Each row is a point on a landscape with many peaks, with its height.
A climber steps from a point to the highest of its 2 nearest points, and stops where none of them is higher. Distance is the straight distance between rows; heights are no part of it.
Z12: 144; 104; 125; 136; 126; 151; 137; 109; 122; 139; 138; 106; 115; 126; 138; 123; 117; 117; 128; 137; 104; 127; 139; 121  h=577
Z655: 123; 154; 131; 96; 165; 136; 140; 142; 135; 139; 138; 172; 118; 148; 129; 142; 126; 133; 122; 103; 168; 141; 129; 136  h=662
Z769: 147; 155; 151; 152; 145; 125; 144; 148; 118; 114; 126; 139; 122; 143; 126; 120; 124; 118; 125; 136; 156; 121; 115; 110  h=612
Z499: 114; 124; 139; 146; 98; 91; 124; 125; 133; 124; 132; 124; 147; 116; 114; 125; 130; 117; 128; 147; 139; 133; 110; 136  h=460
Z31: 122; 147; 100; 108; 141; 142; 101; 135; 133; 124; 123; 157; 125; 140; 151; 126; 141; 152; 148; 112; 113; 136; 132; 132  h=751
Z329: 136; 132; 136; 158; 161; 152; 116; 132; 125; 110; 140; 115; 107; 112; 124; 125; 141; 112; 124; 134; 116; 131; 120; 88  h=397
Z268: 140; 136; 130; 130; 91; 102; 141; 142; 123; 138; 119; 140; 143; 146; 143; 123; 108; 140; 131; 126; 160; 120; 133; 142  h=63
Z851: 128; 131; 122; 159; 130; 152; 99; 138; 125; 106; 142; 100; 122; 99; 135; 130; 148; 140; 138; 138; 93; 147; 141; 92  h=219
Z619: 141; 126; 104; 125; 119; 138; 107; 122; 130; 136; 129; 146; 120; 148; 162; 124; 121; 146; 150; 125; 119; 127; 138; 133  h=329
Z90: 147; 112; 110; 128; 102; 134; 119; 119; 124; 143; 126; 126; 124; 144; 153; 123; 115; 145; 147; 126; 121; 124; 145; 140  h=348
Z695: 135; 113; 146; 151; 108; 121; 150; 114; 120; 122; 145; 87; 133; 110; 111; 120; 112; 107; 114; 144; 110; 122; 125; 106  h=626
Z820: 110; 132; 126; 113; 91; 82; 139; 113; 131; 136; 130; 137; 138; 125; 123; 125; 110; 131; 129; 127; 155; 133; 125; 166  h=365
Z305: 146; 121; 130; 138; 127; 121; 126; 114; 130; 148; 140; 139; 118; 142; 139; 124; 112; 121; 136; 131; 144; 127; 121; 139  h=270
Z997: 140; 111; 124; 144; 118; 108; 112; 84; 130; 152; 153; 131; 108; 133; 141; 119; 101; 118; 149; 131; 140; 126; 122; 149  h=302
Z530: 116; 148; 107; 147; 153; 146; 60; 131; 137; 101; 140; 123; 105; 105; 138; 123; 151; 130; 155; 120; 110; 135; 133; 112  h=568
Z622: 120; 121; 150; 130; 102; 107; 175; 124; 121; 125; 119; 102; 147; 126; 109; 117; 111; 104; 111; 138; 136; 114; 125; 132  h=456
Z507: 146; 117; 128; 113; 120; 139; 154; 137; 118; 145; 110; 131; 134; 141; 141; 128; 115; 135; 122; 124; 142; 120; 145; 137  h=394
Z903: 156; 142; 130; 144; 145; 140; 132; 147; 121; 130; 124; 147; 119; 156; 152; 120; 115; 127; 137; 126; 153; 126; 133; 115  h=578
Z571: 101; 125; 134; 102; 121; 130; 172; 136; 130; 117; 113; 102; 163; 120; 98; 129; 126; 119; 93; 133; 108; 114; 133; 127  h=607
Z826: 141; 129; 143; 110; 133; 137; 178; 151; 122; 144; 110; 139; 144; 148; 123; 135; 113; 130; 108; 125; 169; 117; 140; 132  h=521
Z257: 152; 108; 136; 143; 118; 136; 151; 97; 117; 145; 138; 88; 119; 128; 133; 117; 98; 108; 126; 131; 122; 112; 137; 119  h=520
Z916: 112; 129; 140; 103; 127; 139; 181; 152; 125; 121; 111; 117; 165; 135; 99; 132; 127; 119; 90; 132; 125; 111; 131; 126  h=579
Z790: 149; 116; 154; 167; 118; 112; 134; 110; 127; 130; 146; 109; 123; 124; 118; 123; 115; 97; 128; 148; 139; 123; 113; 114  h=554
Z88: 116; 132; 104; 133; 126; 146; 71; 139; 136; 110; 132; 120; 118; 105; 144; 130; 160; 153; 153; 130; 91; 143; 135; 112  h=350
Z906: 118; 139; 150; 154; 143; 130; 108; 144; 128; 94; 128; 108; 132; 89; 97; 131; 151; 104; 115; 136; 128; 135; 111; 99  h=389
Z881: 109; 132; 150; 153; 117; 94; 99; 134; 131; 102; 131; 123; 139; 94; 99; 132; 142; 105; 126; 139; 145; 137; 99; 125  h=541
Z687: 111; 126; 112; 133; 134; 112; 57; 99; 135; 130; 147; 145; 116; 106; 144; 129; 140; 128; 165; 111; 105; 141; 117; 130  h=161
Z61: 128; 123; 137; 133; 156; 160; 138; 130; 124; 109; 142; 101; 127; 103; 103; 128; 137; 116; 105; 128; 91; 133; 132; 84  h=320
Z665: 152; 100; 113; 122; 113; 145; 139; 113; 119; 148; 122; 113; 121; 144; 156; 125; 105; 135; 142; 126; 128; 117; 147; 138  h=364
Z708: 150; 128; 148; 177; 131; 111; 117; 115; 128; 127; 150; 121; 114; 128; 128; 122; 122; 104; 138; 139; 145; 131; 112; 109  h=523
Z871: 120; 157; 138; 107; 173; 135; 140; 146; 135; 123; 129; 165; 117; 141; 117; 136; 133; 131; 118; 112; 166; 136; 123; 132  h=632
Z746: 126; 124; 111; 118; 133; 109; 99; 96; 129; 156; 147; 165; 123; 134; 159; 127; 114; 136; 157; 109; 123; 140; 123; 143  h=225
Z74: 110; 120; 105; 98; 126; 132; 91; 120; 140; 133; 131; 131; 119; 118; 131; 142; 155; 143; 137; 128; 103; 141; 127; 148  h=627
Z967: 121; 146; 120; 112; 134; 122; 115; 138; 133; 130; 126; 162; 127; 139; 140; 128; 133; 147; 132; 114; 135; 138; 118; 141  h=722
Z490: 113; 131; 142; 113; 105; 109; 185; 138; 121; 127; 101; 117; 164; 126; 113; 124; 113; 118; 105; 135; 155; 112; 128; 145  h=427
Z308: 116; 123; 156; 145; 137; 126; 121; 129; 131; 110; 134; 107; 130; 92; 94; 134; 147; 94; 107; 136; 126; 138; 105; 108  h=425
Z56: 143; 122; 119; 121; 170; 172; 139; 135; 127; 129; 128; 138; 115; 149; 139; 134; 136; 124; 125; 122; 123; 128; 135; 115  h=437
Z309: 108; 119; 149; 119; 136; 130; 154; 129; 129; 119; 123; 114; 145; 110; 93; 135; 138; 109; 97; 133; 115; 124; 120; 121  h=414
Z294: 135; 123; 137; 140; 144; 139; 120; 128; 128; 123; 134; 126; 112; 124; 127; 126; 137; 119; 122; 135; 126; 135; 118; 119  h=491
Z553: 123; 114; 109; 99; 92; 126; 160; 122; 117; 136; 89; 101; 141; 134; 139; 121; 110; 153; 132; 116; 122; 112; 154; 158  h=449
Z880: 123; 111; 96; 113; 155; 147; 74; 107; 136; 127; 148; 133; 105; 120; 149; 143; 154; 131; 151; 119; 102; 142; 125; 134  h=542
Z317: 129; 123; 104; 118; 104; 112; 103; 100; 135; 150; 137; 137; 121; 134; 149; 122; 116; 144; 153; 128; 117; 130; 133; 156  h=27
Z948: 150; 111; 135; 149; 114; 116; 130; 99; 130; 147; 138; 124; 117; 137; 137; 121; 106; 116; 142; 137; 142; 125; 124; 136  h=284
Z304: 112; 142; 121; 95; 125; 98; 119; 121; 139; 146; 134; 170; 130; 134; 133; 137; 122; 141; 128; 105; 147; 138; 120; 152  h=643
Z482: 126; 144; 121; 122; 135; 134; 116; 152; 131; 121; 114; 154; 129; 141; 135; 127; 139; 148; 132; 120; 126; 131; 123; 131  h=717
Z840: 127; 133; 142; 125; 154; 151; 148; 146; 124; 113; 115; 129; 126; 134; 110; 130; 142; 122; 107; 128; 117; 126; 127; 109  h=518
Z149: 129; 135; 135; 164; 149; 142; 94; 130; 128; 105; 139; 109; 107; 106; 123; 127; 142; 117; 136; 134; 116; 138; 123; 95  h=430
Z422: 113; 123; 106; 107; 87; 106; 117; 118; 132; 135; 117; 132; 136; 127; 138; 122; 129; 156; 141; 127; 115; 127; 133; 166  h=527
Z617: 154; 148; 141; 146; 156; 141; 146; 155; 121; 126; 124; 147; 118; 149; 142; 121; 120; 125; 123; 131; 158; 122; 121; 114  h=594
Z169: 108; 136; 108; 94; 89; 98; 120; 123; 132; 144; 117; 144; 142; 131; 141; 125; 124; 155; 140; 122; 131; 132; 133; 166  h=557
Z82: 142; 129; 124; 106; 156; 173; 155; 153; 117; 129; 108; 140; 134; 157; 132; 138; 130; 144; 116; 118; 123; 114; 147; 122  h=438
Z306: 102; 135; 114; 105; 128; 134; 90; 150; 141; 110; 117; 130; 133; 111; 125; 140; 172; 150; 138; 125; 102; 137; 123; 132  h=262
Z321: 126; 128; 132; 142; 146; 161; 120; 141; 126; 106; 135; 107; 121; 104; 119; 128; 147; 127; 116; 130; 94; 138; 135; 90  h=288
Z380: 125; 160; 127; 143; 176; 138; 107; 147; 125; 112; 125; 146; 104; 131; 122; 114; 143; 122; 131; 123; 146; 120; 122; 111  h=685
Z362: 129; 141; 159; 159; 150; 112; 121; 132; 131; 109; 135; 129; 121; 114; 100; 125; 135; 97; 121; 136; 154; 132; 101; 113  h=604
Z483: 100; 123; 129; 110; 118; 127; 173; 116; 132; 114; 122; 87; 155; 115; 99; 124; 113; 115; 96; 128; 102; 116; 134; 135  h=637
Z310: 146; 121; 139; 105; 150; 144; 173; 127; 127; 159; 122; 137; 122; 148; 128; 138; 105; 124; 117; 115; 173; 121; 143; 137  h=474
Z177: 118; 127; 109; 133; 138; 112; 70; 97; 132; 141; 147; 156; 121; 122; 150; 126; 131; 131; 167; 111; 112; 139; 121; 127  h=180
Z402: 119; 133; 114; 139; 147; 139; 73; 132; 135; 111; 137; 129; 110; 102; 129; 135; 152; 133; 146; 125; 110; 139; 120; 116  h=519
Z954: 125; 124; 98; 97; 85; 120; 121; 135; 130; 140; 105; 136; 135; 140; 150; 128; 128; 165; 145; 124; 116; 123; 145; 160  h=494
Z629: 121; 141; 144; 155; 133; 130; 119; 146; 127; 101; 127; 112; 127; 107; 108; 127; 144; 116; 119; 141; 116; 135; 117; 98  h=359
Z22: 129; 127; 128; 165; 100; 113; 94; 136; 127; 108; 139; 117; 130; 119; 130; 123; 142; 132; 140; 140; 118; 137; 124; 109  h=462
Z57: 144; 114; 136; 102; 147; 144; 173; 120; 121; 151; 117; 124; 130; 143; 123; 136; 109; 128; 116; 120; 154; 113; 144; 143  h=459
Z789: 138; 124; 130; 143; 174; 167; 122; 126; 128; 115; 139; 123; 104; 126; 123; 128; 143; 109; 124; 131; 117; 129; 128; 102  h=393
Z265: 133; 134; 139; 126; 119; 109; 144; 138; 130; 130; 120; 144; 136; 136; 125; 128; 127; 129; 118; 130; 149; 134; 121; 137  h=538
Z764: 131; 127; 131; 121; 122; 125; 136; 135; 132; 136; 120; 135; 129; 134; 121; 130; 128; 130; 117; 135; 133; 129; 125; 143  h=558
Z896: 115; 140; 153; 149; 129; 97; 114; 134; 135; 108; 129; 136; 133; 109; 100; 130; 139; 103; 120; 140; 156; 135; 96; 124  h=572
Z284: 144; 120; 127; 129; 183; 173; 137; 123; 126; 128; 138; 129; 101; 138; 127; 133; 139; 111; 122; 127; 122; 128; 129; 114  h=415
Z739: 138; 121; 141; 150; 91; 110; 135; 128; 120; 121; 128; 109; 136; 126; 123; 125; 123; 121; 124; 147; 124; 126; 127; 118  h=92
Z270: 160; 138; 144; 165; 132; 121; 133; 130; 131; 135; 138; 137; 120; 151; 147; 122; 112; 119; 142; 132; 157; 124; 120; 114  h=484
Z78: 139; 128; 129; 142; 126; 136; 118; 138; 129; 126; 126; 135; 115; 137; 139; 124; 132; 131; 131; 132; 127; 130; 124; 119  h=517
Z130: 130; 112; 135; 120; 132; 140; 165; 106; 134; 130; 136; 89; 134; 116; 103; 119; 108; 106; 105; 125; 102; 108; 135; 118  h=700
Z115: 106; 144; 114; 94; 111; 97; 115; 124; 134; 147; 129; 165; 140; 130; 137; 135; 122; 153; 134; 110; 136; 140; 132; 158  h=601
Z68: 117; 121; 103; 112; 141; 120; 85; 102; 132; 143; 144; 158; 115; 128; 151; 130; 131; 135; 152; 114; 116; 139; 122; 141  h=201
Z715: 122; 144; 102; 131; 168; 150; 87; 131; 128; 114; 132; 150; 108; 135; 151; 120; 145; 137; 151; 120; 114; 130; 129; 115  h=658
Z783: 129; 109; 120; 124; 120; 140; 120; 113; 131; 137; 133; 114; 115; 127; 130; 125; 133; 129; 128; 137; 106; 132; 134; 132  h=618
Z49: 122; 132; 147; 115; 137; 140; 175; 161; 121; 120; 107; 132; 157; 134; 103; 135; 129; 124; 92; 129; 134; 115; 128; 120  h=559
Z905: 139; 121; 106; 119; 96; 111; 117; 101; 130; 151; 133; 138; 125; 141; 155; 119; 100; 144; 149; 120; 140; 125; 137; 159  h=39
Z235: 130; 141; 108; 129; 152; 140; 100; 131; 129; 122; 132; 154; 115; 139; 152; 124; 138; 137; 142; 121; 123; 132; 124; 121  h=695
Z131: 127; 164; 124; 130; 165; 147; 119; 157; 125; 107; 115; 152; 113; 138; 124; 120; 149; 136; 130; 124; 135; 123; 128; 117  h=721
Z145: 85; 124; 110; 77; 135; 126; 103; 137; 143; 125; 117; 132; 138; 122; 113; 159; 177; 154; 124; 119; 102; 135; 129; 160  h=145
Z100: 133; 129; 129; 119; 131; 111; 133; 114; 130; 154; 140; 150; 121; 134; 136; 130; 112; 123; 133; 123; 154; 136; 120; 145  h=257
Z610: 147; 124; 147; 163; 87; 105; 144; 124; 118; 123; 133; 109; 139; 132; 132; 124; 110; 112; 130; 147; 138; 117; 127; 117  h=82
Z752: 119; 150; 130; 113; 134; 108; 119; 131; 131; 136; 132; 172; 130; 137; 137; 130; 122; 139; 133; 110; 148; 142; 118; 139  h=686
Z320: 133; 115; 144; 138; 109; 111; 162; 110; 121; 135; 132; 104; 131; 121; 114; 118; 110; 101; 120; 146; 136; 118; 123; 134  h=477
Z437: 119; 115; 152; 137; 127; 113; 131; 120; 127; 120; 132; 107; 136; 100; 93; 127; 137; 93; 108; 146; 128; 132; 111; 119  h=457
Z836: 136; 136; 133; 162; 118; 120; 110; 140; 130; 114; 132; 125; 124; 131; 132; 126; 134; 129; 131; 140; 125; 132; 120; 112  h=492
Z974: 130; 119; 132; 164; 83; 117; 116; 126; 124; 118; 140; 96; 133; 110; 128; 127; 130; 133; 136; 149; 99; 134; 137; 107  h=131
Z210: 140; 139; 136; 156; 117; 138; 135; 157; 116; 107; 115; 119; 136; 135; 132; 122; 132; 128; 125; 139; 119; 123; 130; 93  h=316
Z213: 117; 137; 138; 119; 86; 103; 170; 148; 116; 124; 106; 126; 162; 127; 118; 125; 124; 123; 113; 141; 159; 123; 124; 152  h=413
Z578: 162; 133; 118; 154; 131; 149; 125; 141; 118; 128; 123; 134; 121; 160; 164; 118; 119; 130; 143; 128; 134; 125; 135; 107  h=561
Z575: 118; 158; 115; 120; 146; 144; 118; 162; 132; 105; 107; 150; 123; 142; 132; 126; 153; 150; 129; 124; 129; 128; 130; 122  h=768
Z24: 135; 151; 149; 161; 145; 114; 123; 145; 125; 107; 125; 142; 120; 131; 114; 119; 132; 112; 126; 135; 151; 126; 106; 109  h=633
Z340: 152; 126; 146; 162; 92; 104; 147; 131; 118; 131; 130; 121; 140; 145; 136; 127; 102; 120; 135; 143; 152; 113; 130; 125  h=75
Z759: 115; 119; 150; 124; 155; 136; 142; 125; 131; 123; 126; 124; 126; 118; 96; 135; 141; 106; 101; 135; 127; 131; 117; 122  h=441
Z878: 140; 134; 117; 116; 97; 112; 129; 137; 125; 147; 120; 147; 139; 146; 153; 127; 109; 153; 140; 116; 148; 125; 136; 141  h=55
Z660: 133; 128; 102; 115; 121; 130; 102; 120; 126; 146; 131; 164; 130; 153; 170; 128; 113; 152; 160; 108; 120; 135; 139; 138  h=345
Z462: 121; 142; 124; 157; 144; 159; 112; 149; 120; 97; 130; 100; 118; 102; 121; 125; 151; 133; 130; 137; 98; 135; 139; 86  h=256
Z106: 132; 140; 118; 153; 132; 110; 98; 109; 127; 141; 147; 164; 125; 143; 162; 119; 110; 129; 158; 111; 134; 134; 122; 121  h=403
Z259: 125; 119; 134; 108; 138; 137; 142; 122; 133; 141; 120; 133; 122; 128; 116; 135; 132; 126; 114; 131; 127; 127; 125; 140  h=589
Z717: 115; 138; 99; 104; 158; 146; 92; 128; 135; 118; 131; 152; 115; 133; 144; 134; 160; 149; 147; 111; 109; 135; 125; 134  h=679
Z559: 154; 107; 122; 119; 123; 146; 154; 121; 123; 150; 117; 110; 125; 144; 140; 124; 107; 129; 130; 127; 130; 112; 146; 131  h=378
Z842: 145; 113; 130; 111; 107; 121; 172; 136; 109; 144; 96; 113; 147; 142; 140; 122; 96; 142; 126; 116; 156; 105; 154; 139  h=421
Z712: 134; 129; 123; 111; 165; 177; 147; 148; 120; 123; 116; 139; 121; 151; 131; 135; 142; 133; 115; 121; 119; 121; 138; 120  h=458
Z828: 141; 107; 142; 139; 117; 126; 161; 93; 124; 139; 134; 86; 121; 123; 119; 115; 99; 103; 124; 135; 130; 114; 133; 134  h=500
Z887: 105; 119; 141; 117; 137; 140; 146; 129; 130; 113; 131; 99; 144; 104; 89; 135; 137; 112; 93; 135; 95; 127; 128; 110  h=388
Z231: 126; 117; 144; 132; 155; 140; 130; 117; 133; 124; 132; 122; 115; 124; 109; 134; 140; 111; 112; 136; 128; 133; 116; 124  h=464
Z521: 119; 138; 133; 150; 144; 131; 76; 131; 132; 102; 140; 120; 112; 96; 116; 129; 147; 117; 139; 126; 123; 139; 114; 112  h=473
Z69: 129; 113; 138; 136; 112; 131; 159; 106; 127; 130; 146; 85; 137; 104; 106; 121; 107; 106; 107; 138; 103; 119; 133; 110  h=661
Z508: 105; 135; 124; 123; 75; 80; 143; 128; 130; 126; 115; 132; 152; 122; 119; 118; 119; 132; 132; 140; 154; 129; 120; 164  h=384
Z354: 128; 116; 103; 96; 90; 133; 141; 134; 123; 138; 95; 116; 139; 144; 151; 129; 120; 163; 138; 124; 118; 116; 155; 158  h=468
Z506: 127; 133; 130; 114; 170; 167; 142; 147; 127; 117; 115; 135; 123; 140; 113; 138; 154; 133; 112; 121; 113; 128; 130; 117  h=487
Z484: 118; 127; 123; 120; 104; 85; 128; 100; 139; 145; 136; 134; 127; 122; 121; 123; 112; 119; 137; 129; 153; 137; 118; 165  h=346
Z451: 121; 109; 126; 123; 111; 130; 126; 107; 131; 134; 135; 102; 118; 110; 123; 129; 130; 127; 123; 140; 101; 134; 133; 138  h=660
Z196: 128; 137; 120; 167; 112; 131; 80; 136; 130; 105; 137; 116; 125; 115; 137; 125; 150; 145; 146; 137; 108; 142; 130; 105  h=426
Z214: 147; 111; 150; 164; 115; 126; 144; 113; 119; 128; 148; 94; 128; 121; 120; 120; 114; 100; 119; 145; 118; 122; 125; 98  h=592
Z669: 92; 129; 107; 84; 134; 142; 94; 148; 142; 115; 110; 125; 135; 118; 119; 153; 184; 156; 133; 120; 93; 133; 134; 143  h=202
Z720: 111; 123; 145; 144; 107; 103; 119; 126; 133; 115; 132; 111; 137; 101; 101; 128; 138; 104; 124; 145; 132; 135; 108; 125  h=497
Z489: 128; 109; 100; 111; 114; 131; 108; 93; 131; 146; 132; 120; 113; 131; 150; 126; 125; 140; 149; 130; 106; 128; 137; 160  h=13
Z809: 127; 118; 127; 155; 100; 131; 122; 125; 121; 118; 146; 92; 134; 93; 124; 128; 130; 130; 131; 147; 88; 142; 137; 99  h=159
Z419: 115; 117; 134; 98; 151; 136; 152; 119; 136; 142; 129; 132; 127; 136; 107; 143; 133; 127; 110; 124; 134; 126; 135; 155  h=625
Z179: 110; 104; 123; 122; 117; 133; 111; 111; 134; 130; 136; 98; 121; 90; 116; 137; 144; 126; 121; 137; 91; 139; 134; 133  h=729
Z568: 121; 157; 142; 127; 172; 127; 132; 150; 137; 117; 122; 161; 118; 134; 109; 130; 137; 124; 114; 121; 164; 130; 110; 128  h=605
Z466: 132; 147; 117; 133; 133; 120; 109; 115; 127; 151; 143; 169; 127; 151; 171; 121; 108; 139; 156; 102; 139; 135; 128; 128  h=386
Z576: 108; 114; 135; 116; 130; 129; 173; 103; 134; 126; 134; 85; 139; 113; 95; 123; 107; 105; 100; 129; 110; 113; 131; 129  h=669
Z103: 111; 136; 131; 125; 76; 93; 149; 140; 124; 119; 110; 125; 162; 124; 120; 122; 129; 132; 120; 146; 148; 124; 121; 151  h=399
Z931: 113; 111; 108; 111; 114; 131; 86; 111; 138; 134; 137; 120; 115; 110; 136; 139; 153; 141; 147; 129; 91; 139; 129; 146  h=696
Z572: 120; 128; 131; 89; 152; 137; 163; 127; 135; 152; 122; 142; 128; 147; 114; 147; 127; 133; 107; 117; 156; 130; 141; 164  h=665
Z788: 131; 141; 130; 144; 115; 100; 110; 127; 129; 132; 137; 155; 130; 134; 134; 120; 117; 132; 141; 124; 142; 133; 111; 132  h=439
Z339: 129; 137; 146; 151; 118; 126; 134; 155; 119; 103; 119; 121; 134; 126; 118; 124; 141; 118; 115; 142; 122; 127; 119; 102  h=333
Z875: 128; 157; 139; 154; 158; 127; 110; 152; 129; 105; 126; 143; 115; 127; 116; 116; 140; 118; 132; 129; 148; 124; 112; 112  h=656
Z794: 128; 136; 131; 88; 153; 134; 150; 128; 136; 150; 131; 158; 127; 147; 125; 143; 121; 137; 115; 110; 165; 134; 134; 149  h=702
Z912: 151; 124; 143; 127; 126; 123; 160; 134; 120; 145; 123; 130; 131; 140; 130; 125; 108; 121; 121; 132; 166; 121; 130; 131  h=504
Z646: 133; 133; 117; 119; 131; 103; 117; 105; 129; 156; 146; 162; 119; 136; 147; 125; 107; 128; 146; 111; 145; 138; 123; 144  h=242
Z703: 142; 132; 150; 129; 128; 125; 158; 145; 127; 132; 121; 138; 131; 140; 126; 128; 118; 122; 114; 133; 157; 125; 122; 127  h=516
Z299: 132; 116; 132; 153; 97; 121; 122; 117; 123; 128; 137; 107; 126; 112; 123; 123; 126; 122; 129; 145; 114; 130; 125; 124  h=107
Z771: 131; 139; 107; 111; 116; 118; 114; 129; 126; 152; 133; 170; 132; 153; 170; 124; 111; 152; 151; 102; 136; 131; 136; 137  h=363
Z500: 153; 141; 143; 165; 120; 99; 128; 127; 128; 143; 145; 146; 126; 153; 149; 122; 100; 123; 148; 126; 165; 125; 114; 116  h=469
Z577: 152; 125; 143; 118; 140; 132; 163; 133; 130; 155; 128; 142; 118; 147; 135; 131; 105; 121; 128; 123; 176; 121; 133; 139  h=488
Z991: 151; 128; 135; 145; 84; 99; 150; 134; 116; 138; 122; 130; 145; 142; 139; 125; 98; 131; 141; 135; 162; 113; 133; 137  h=69
Z515: 139; 127; 112; 118; 88; 99; 131; 117; 124; 148; 124; 138; 133; 143; 155; 121; 93; 147; 147; 122; 151; 119; 142; 153  h=46
Z120: 144; 145; 134; 146; 116; 101; 123; 129; 127; 136; 140; 153; 131; 146; 145; 126; 109; 134; 139; 124; 154; 131; 122; 129  h=454
Z915: 112; 131; 111; 117; 131; 143; 91; 141; 139; 115; 124; 129; 120; 115; 135; 132; 160; 154; 141; 128; 99; 138; 131; 126  h=304
Z76: 146; 100; 131; 138; 117; 142; 145; 96; 121; 138; 143; 90; 118; 118; 129; 116; 111; 113; 124; 135; 104; 123; 139; 117  h=547
Z869: 138; 118; 128; 107; 106; 130; 161; 145; 119; 142; 98; 127; 146; 142; 135; 129; 111; 147; 118; 123; 143; 109; 145; 144  h=408
Z277: 133; 135; 146; 114; 144; 145; 177; 154; 122; 132; 103; 141; 143; 145; 113; 136; 123; 125; 100; 124; 145; 119; 134; 128  h=539
Z762: 111; 110; 114; 122; 118; 133; 85; 118; 137; 125; 140; 103; 122; 91; 124; 142; 156; 138; 136; 134; 90; 145; 133; 130  h=639
Z18: 120; 143; 145; 123; 156; 127; 146; 153; 131; 115; 113; 147; 129; 132; 103; 132; 143; 121; 107; 130; 151; 132; 114; 125  h=575
Z166: 142; 118; 129; 102; 137; 151; 178; 145; 119; 139; 102; 124; 152; 144; 125; 132; 114; 137; 104; 116; 126; 106; 150; 122  h=429
Z334: 132; 110; 121; 103; 105; 129; 177; 122; 114; 135; 87; 95; 140; 134; 137; 121; 95; 142; 126; 112; 138; 105; 152; 145  h=433
Z453: 126; 139; 98; 145; 158; 143; 74; 122; 132; 113; 142; 137; 110; 122; 152; 119; 141; 129; 158; 122; 113; 139; 131; 110  h=616
Z883: 129; 117; 125; 131; 108; 99; 126; 85; 135; 145; 142; 118; 117; 124; 130; 115; 110; 120; 142; 132; 141; 128; 120; 160  h=323
Z160: 155; 127; 124; 144; 116; 136; 122; 135; 119; 129; 126; 130; 120; 143; 149; 123; 117; 131; 135; 133; 127; 129; 133; 118  h=540
Z793: 124; 139; 144; 124; 143; 136; 146; 156; 129; 112; 108; 138; 134; 131; 109; 135; 146; 126; 103; 131; 132; 128; 123; 118  h=549
Z582: 114; 130; 93; 111; 153; 144; 69; 120; 137; 119; 134; 143; 113; 121; 151; 138; 160; 141; 155; 109; 100; 135; 125; 130  h=606
Z302: 116; 111; 107; 102; 153; 144; 91; 111; 139; 125; 142; 134; 112; 123; 128; 147; 162; 135; 133; 119; 103; 138; 127; 142  h=553
Z182: 125; 142; 126; 151; 119; 93; 94; 113; 130; 133; 140; 161; 130; 130; 144; 121; 117; 130; 152; 115; 132; 137; 112; 124  h=422
Z849: 122; 128; 135; 146; 104; 91; 110; 130; 133; 125; 137; 143; 136; 123; 123; 129; 127; 125; 137; 133; 138; 135; 107; 136  h=435
Z275: 151; 133; 149; 168; 142; 127; 127; 125; 126; 128; 143; 132; 113; 140; 135; 122; 117; 108; 135; 138; 145; 129; 114; 110  h=501
Z248: 136; 115; 132; 100; 133; 145; 179; 133; 122; 145; 110; 115; 142; 142; 117; 132; 110; 128; 110; 117; 136; 104; 146; 141  h=445
Z41: 118; 116; 132; 110; 145; 149; 153; 122; 130; 117; 136; 94; 147; 114; 94; 132; 127; 119; 90; 128; 87; 119; 138; 108  h=366
Z324: 137; 125; 134; 108; 148; 165; 165; 153; 116; 130; 107; 129; 144; 143; 122; 135; 122; 132; 106; 118; 115; 110; 141; 111  h=420
Z535: 114; 124; 148; 117; 116; 112; 191; 125; 124; 122; 111; 101; 158; 122; 106; 117; 106; 103; 97; 138; 142; 107; 125; 133  h=442
Z86: 127; 118; 124; 152; 115; 143; 106; 129; 125; 115; 145; 100; 126; 94; 132; 129; 143; 138; 134; 143; 92; 145; 137; 102  h=190
Z760: 124; 118; 129; 120; 150; 159; 145; 125; 131; 118; 155; 93; 139; 105; 98; 132; 124; 117; 95; 128; 82; 127; 137; 94  h=344
Z109: 86; 119; 108; 76; 136; 123; 123; 128; 139; 131; 117; 129; 135; 129; 107; 152; 165; 152; 119; 126; 112; 130; 134; 174  h=99
Z143: 126; 140; 109; 150; 126; 144; 79; 148; 133; 104; 131; 121; 119; 119; 143; 120; 154; 147; 149; 131; 102; 139; 135; 100  h=390
Z123: 89; 116; 117; 82; 139; 118; 130; 111; 139; 134; 120; 123; 131; 128; 106; 155; 151; 139; 113; 127; 121; 133; 133; 179  h=70

For each start below, name the point where the climber stops.
Z619 => Z967
Z788 => Z130
Z149 => Z31
Z354 => Z967
Z41 => Z575
Z826 => Z130
Z739 => Z575
Z489 => Z967
Z166 => Z794
Z506 => Z794
Z948 => Z179
Z320 => Z179

Call two points neighbours if one is among the 2 nearest of the other. Go from one point of each pair to the other, from neighbour to neighbour, staying as high as possible. Name the lowest point that can't be avoided.
Z931 / Z179 => Z762
Z575 / Z967 => Z482
Z130 / Z575 => Z849
Z31 / Z794 => Z789
Z179 / Z31 => Z880
